Each row is a point on a landscape with many peaks, with its height.
A climber steps from a point to whichever of its 2 nearest points has the largest rise for the distance, and stops where none of them is higher. Distance is the straight distance between rows; heights are no part of it.
gonit (h 6.49): [ 78 110 140 143 137  89 117 147 163 157  73 172 134 140 118 135 125 215
 141 102 117 127]
zap (h 1.11): [138 128 116 102 120 117 145 159 219 122 126  93 142  93 113 147 159  99
 122 163 153 109]
zep (h 3.44): [107 102 167 143 161 124 125 119  49 210 192 112  93 190 143 114 133 117
 129 145  78  94]
kul (h 0.90): [162 155 114 126 130  86 157  94 103 161 153 105 154 136 155 143 146 183
 195 122  95  72]
vol (h 7.18): [ 85  97 132 176 140 107 114 129 126 144  82 191 140 160 141 132 111 177
 152  79  93 142]
dukek (h 1.92): [185 129 127 102 134 148 107 137 148 112 118 107 140  94 137 140 127 106
 138 152 118 107]
durol (h 6.16): [117 143 121 141  93 114 148 106  83 174 189 164 108 171  99 101 117  99
 152 126 161 137]
fem (h 4.26): [154 126 118 131 123 137 142 110 105 175 157 153 133 145 135  88 116 113
 142 127  89 138]
toze (h 3.93): [135 123 116 139 160 117 143 115  75 183 171 124 116 182 133  80 121 107
 107 128  87 104]
gero (h 6.30): [141 127 110 108 146  92 111 160 173 142 110  99 178 127  81 160 125 170
 157 141 142 118]
saval (h 2.50): [103  99 122 170 137 162 132 114  73 103 132 156  51 182 109  89  95  88
  85  86 156 134]
deta (h 1.81): [101  93 126 175 113 144 134 135 160 103 109 166  92 113  99 148 117  80
  74 112 214  89]
fofel (h 6.15): [153 128 127 168 150 122 127 114 142  90  88 162 127 156 137 100 136 147
  70  83 141 139]
sagop (h 2.19): [113 102 113 184 129 150 136 128 114  84 117 166  81 144 109 128  96  53
  61  96 187 118]
bol (h 1.46): [206 156 127  85 138 114 180 119 124 139 148  94 137  96 114 160 121  99
 167 144 136 133]
toz (h 1.66): [187 151 129 119 140 103 157 111 119 177 176 117 158 136 109 129 122 122
 162 134 146 116]
zokul (h 1.23): [203 162 114  75 140 115 174 128 114 111 125  70 114 106 141 155 125 126
 182 137  93  99]
duzur (h 6.29): [119 133 149 106 117 129  91 175 189  91  87 137 146 110 143 131 146 159
 115 151 148 109]
sonal (h 0.78): [115 127 170  91 119 124 135 171 197 163  99 143 113  57 133 119 144 151
 109 144 167 148]
reva (h 1.45): [ 95 104 133 130  72 160 141 146 171 109 123 158  80  87 114 129 137  87
 113 147 196  98]
rik (h 6.71): [143 141 126  93 104 116 119 165 173 116 112 116 126 114 102 153 130 178
 143 153 171 104]
motak (h 4.31): [145 125 128 122 106 140 148 121 175 140 120 155 139  83 139 101 146 142
 121 131 115 154]
ture (h 2.20): [191 137 140  75 144 151 110 155  97 124 134  94 115  93 116 151  85  84
 150 164 145 124]
nada (h 5.90): [121 156 141 102 111 142  82 155 157  46 106 113 165 117 164 111 164 145
 117 149 117 134]
Fuza (h 5.43): [153 131 137 122 138 155  86 128 108 104 134 115 145  87 104 139 101  75
  90 153 189 139]
rubis (h 6.65): [102 134 103 151  96 117 125 128  78 148 157 180 104 128  79  83  91  71
 130 111 177 142]
dup (h 5.78): [162 118 119 142 162 137  95 133 153 111 112 120 158 127 107 129 117  57
  76 138 155 137]
tula (h 5.79): [172 183 129  77 119 143 118 128  96  61 147  70 137  90 139 115 142  90
 104 153 140 169]
Soti (h 5.38): [103 125 118 146 162  74 143 150 199 130  80 139 155 134 112 122 158 149
  81 100 112 171]
kom (h 5.72): [139 137 108 175 182  85 117 112 134  75  78 124 159 156 140 129 142 143
  77  57  92 154]
Seda (h 4.47): [151 129 131 108  96 170 142 114 113 125 135 145 114 106 145  99 120 145
 159 129 105 168]
zibar (h 0.57): [130 166  75 120 107 104 135 120  66 121 167 110 126 131  74 106 108 105
 106 131 190 111]
vis (h 3.86): [117 124 153 160 118 133 136  90 119 168 152 176 147 152 119 130 120 152
 123 119 142 192]
ravo (h 6.67): [106 140 143 137 116 141 127 165 178  59 108 165 137 117 162  91 163  92
  63 134 173 144]
giz (h 3.79): [101  93  88 166 164 117 118 118  99 127  93 131 136 162 145 134 100 128
 125  86  61 100]
ketap (h 6.93): [ 64 119 150 139  98 163 128 169 174  72  99 168  98 118 141 112 143 128
  71 141 196 147]
tosi (h 2.78): [140 105 122 143 131 165 108 126 105 123 122 149  83 166 123  91  98 121
 112 113 129 109]
luko (h 6.38): [ 79 106 133 190 151 115 126 101  80 170 124 169 150 187 167 146 115 147
 162  95  66 132]
fotav (h 4.79): [126 151 154 120 108 138 150  90  47 166 200 108  90 171 147 127 128 160
 156 134 103 134]
moluf (h 2.43): [162 121 133  80 151 129 111 144  64 161 162  89  99 128  89 127  82  91
 139 154 146 108]
vipup (h 6.64): [ 46 108 157 136  89 159 149 140 178 131 108 164  62  99 109 122 143 153
  88 123 196 153]
bos (h 4.69): [147 142 124  88 130 103 108 134 148  88  83  77 169  60 156 169 148 133
 190 127  85 110]
vemo (h 5.49): [121 116 100 144 141  98 142 151 183 139 113 142 148 155  81 138 129 122
  92 124 157 142]
zonon (h 5.23): [180 160 139  73 138 118 129 144 154  83 103  70 156  74 139 178 146 108
 167 151  94 159]
tavag (h 4.48): [108 107 103 138 171 120 120  75  90 159 141  71 177 121 143 152 127 124
 135 124  48 130]
fot (h 6.07): [119 119 101 152 116 119 135 133 132 139 135 164 128 134  74 126 102  83
 106 129 181 132]
neta (h 4.20): [ 94  99 141 178 134 104 149 119 160 196 130 166 145 164 136 163 134 165
 163 116 102 102]
nimek (h 6.06): [124 158 105 121  81 138 133 133 124  78 132 148 130  84 120  91 141 100
  97 138 194 140]
Sozi (h 6.94): [ 58 105 147 136 120 161 154 141 202 128  86 135  99 110 145 135 155 166
  67 132 140 160]
mos (h 4.89): [120 112 141 154 141 118 114 124 107 187 155 135 145 183 119 159 104 146
 189 130 100 103]
Bepad (h 6.42): [136 137 137 156 137 153 113 141 154  64  88 162 145 127 162  76 147 126
  72 108 140 173]
dibib (h 4.71): [109 110  85 158 172  79 102 145 138 121  72 132 180 147 125 136 117 150
 150  90  89  97]
Lupa (h 4.03): [ 98 111 132 159  95 150 168  97 153 146 140 178 108 134 116 111 136 143
 102 115 151 171]
lig (h 5.56): [186 167 137  66 155 132 120 140  95  83 125  43 129  87 142 139 131  93
 130 157  90 134]
zesa (h 5.85): [ 93 114 123 166 167  63 136 139 175 136  56 164 156 119 148 122 152 179
 113  71  99 127]
gal (h 5.91): [137 178 109 102 106 139 103 130  75  62 144 102 136 100 113  97 127 103
  81 149 184 159]
Seko (h 5.33): [120 132 123 163 160  93 104 144 174  71  60 131 168 124 145 112 166 128
  90  87  87 171]
kezuv (h 0.98): [119 151 162  73 133  98 114 190 227 110 114  79 156  79 134 150 186 113
 126 173 144 127]
Kivom (h 5.94): [107  90 163 117  87 184 100 134 171 112 109 155  63 121 121 143 128 165
 151 132 156 112]
pode (h 0.88): [ 93 142 158  97 148 102 118 166 226 151  92  88 141  71 133 129 174 143
  92 151 131 147]
zavek (h 4.01): [130 124  83 114 141 142 109 115 112 120 128  76 149 133 132 138 121 133
 134 134  70 109]
rov (h 2.67): [125  93 147 108 144 151 107 125  64 187 170 118  79 159  99 113  87  99
 147 146 106 121]
Desu (h 3.48): [150 113 143 114 117 134 140  92 133 131 100 127 137  57 173 156 132 176
 190 110  92  97]
lar (h 2.89): [102  98 115 140 122 141 121  70 103 136 110 118 155  94 170 154 121 170
 170 106  80 103]
lazil (h 5.64): [130 121 108 139 148  97 110 126 132 156 119 117 167 155 108 149 113 177
 173 123 108  90]
ziv (h 2.22): [165 150 146  87 128 106 142 131  43 160 184 112  69 139  91 126  90 105
 172 134 175  96]
defo (h 0.79): [135 148 104  94  95 129 115 134 100 120 142 125 103 164  86 125 104 165
 153 138 155 124]
gozi (h 5.37): [125 159 144  91 133 148  67 142 103  31 117  56 165 105 181 125 156 124
 135 153  83 131]
Sokit (h 3.17): [117  98  96 156 132 156 120 138 146 101  94 146 117 159 141 119 113 122
 112 111  81 119]
mer (h 1.60): [179 162 163 112 159  87 146 124  43 196 194 106 124 153 143 104 135 134
 153 140 126  97]
somo (h 1.94): [194 170 151 109 133  89 173 126  72 178 191 127 111 141 123 126 114 106
 184 131 168  95]
doku (h 1.25): [138 131 122  96  88 145 153 143 177  99 142 115 113  78 125 156 144  87
 119 167 183 102]
fip (h 6.60): [104  94 137 158 144 154 131 132 200 111  89 141 134 120 129 158 140 127
  74 125 122 158]
doka (h 3.74): [110 122  89 113 107 148 126 128 164 101 121  91 141 135 122 158 139 153
 123 151  89 127]
nogo (h 1.30): [174 159 124 112 146  95 144 104  62 165 162 101 137 129 161  97 131 154
 160 117  75  92]
kanu (h 0.67): [121 154  74 114 110 133 109 137 100  93 138 109 120 172  90 105 113 133
  92 137 149 132]
Nepo (h 4.17): [126 136 128 121  83 133 177 105 140 158 160 172 127  87 114 105 135 128
 131 131 157 185]
datut (h 6.51): [117 114 149 123  93 180  88 161 153  79  97 159 105 128 143 108 124 152
 125 143 148 125]
tiz (h 6.23): [134 113 115 164 166 135 116 117 181  85  96 109 154 141 123 150 147  90
  61 111 117 152]
nuz (h 3.70): [123 101 128 150 142 156 114  96 117 141 118 138 160 127 127 136 108 151
 125 122  90 176]
Bevof (h 2.98): [116  96 194  99 144 140 124 124  43 200 203 116  50 161 125 114 118  96
 169 142  92 108]
tav (h 4.62): [145 148 143  95  95 163 156  99  65 131 167 123  71 132 133 113 113 149
 168 125 119 156]
femeb (h 0.96): [168 148 111  87 115 127 133 127  98 125 139 100 106 134 123 141 110 162
 173 139 111 100]
fos (h 6.33): [103 156 136 125  84 163 112 152 130  32 140 156 129 121 162  81 145  99
  88 154 193 124]
mufet (h 5.39): [ 94 108 120 170 169 100 117  91  72 188 137 126 186 148 166 154 124 125
 170 115  62 107]
Fome (h 3.64): [112  80 133 176 136 138 147 104 158 165 131 163  99 191 123 155 113 128
 142 107 101 101]
Dapu (h 5.63): [122 156 145 164  92 110 166 105 108 202 212 161 130 172 131 143 154 102
 163 145 161 143]
Fufo (h 5.11): [132 154 141 148 102 127 160 101  92 192 197 132 125 176 156 146 150 134
 176 139  97 124]
vuba (h 3.43): [ 83  89 116 155 136 143 121  89 151 126  89 122 168  99 148 169 133 170
 130 108  74 146]

Where does a climber stop that starts at each point below?
reva -> rik
kanu -> moluf
rov -> rubis
Nepo -> rubis
lar -> ketap
sonal -> rubis
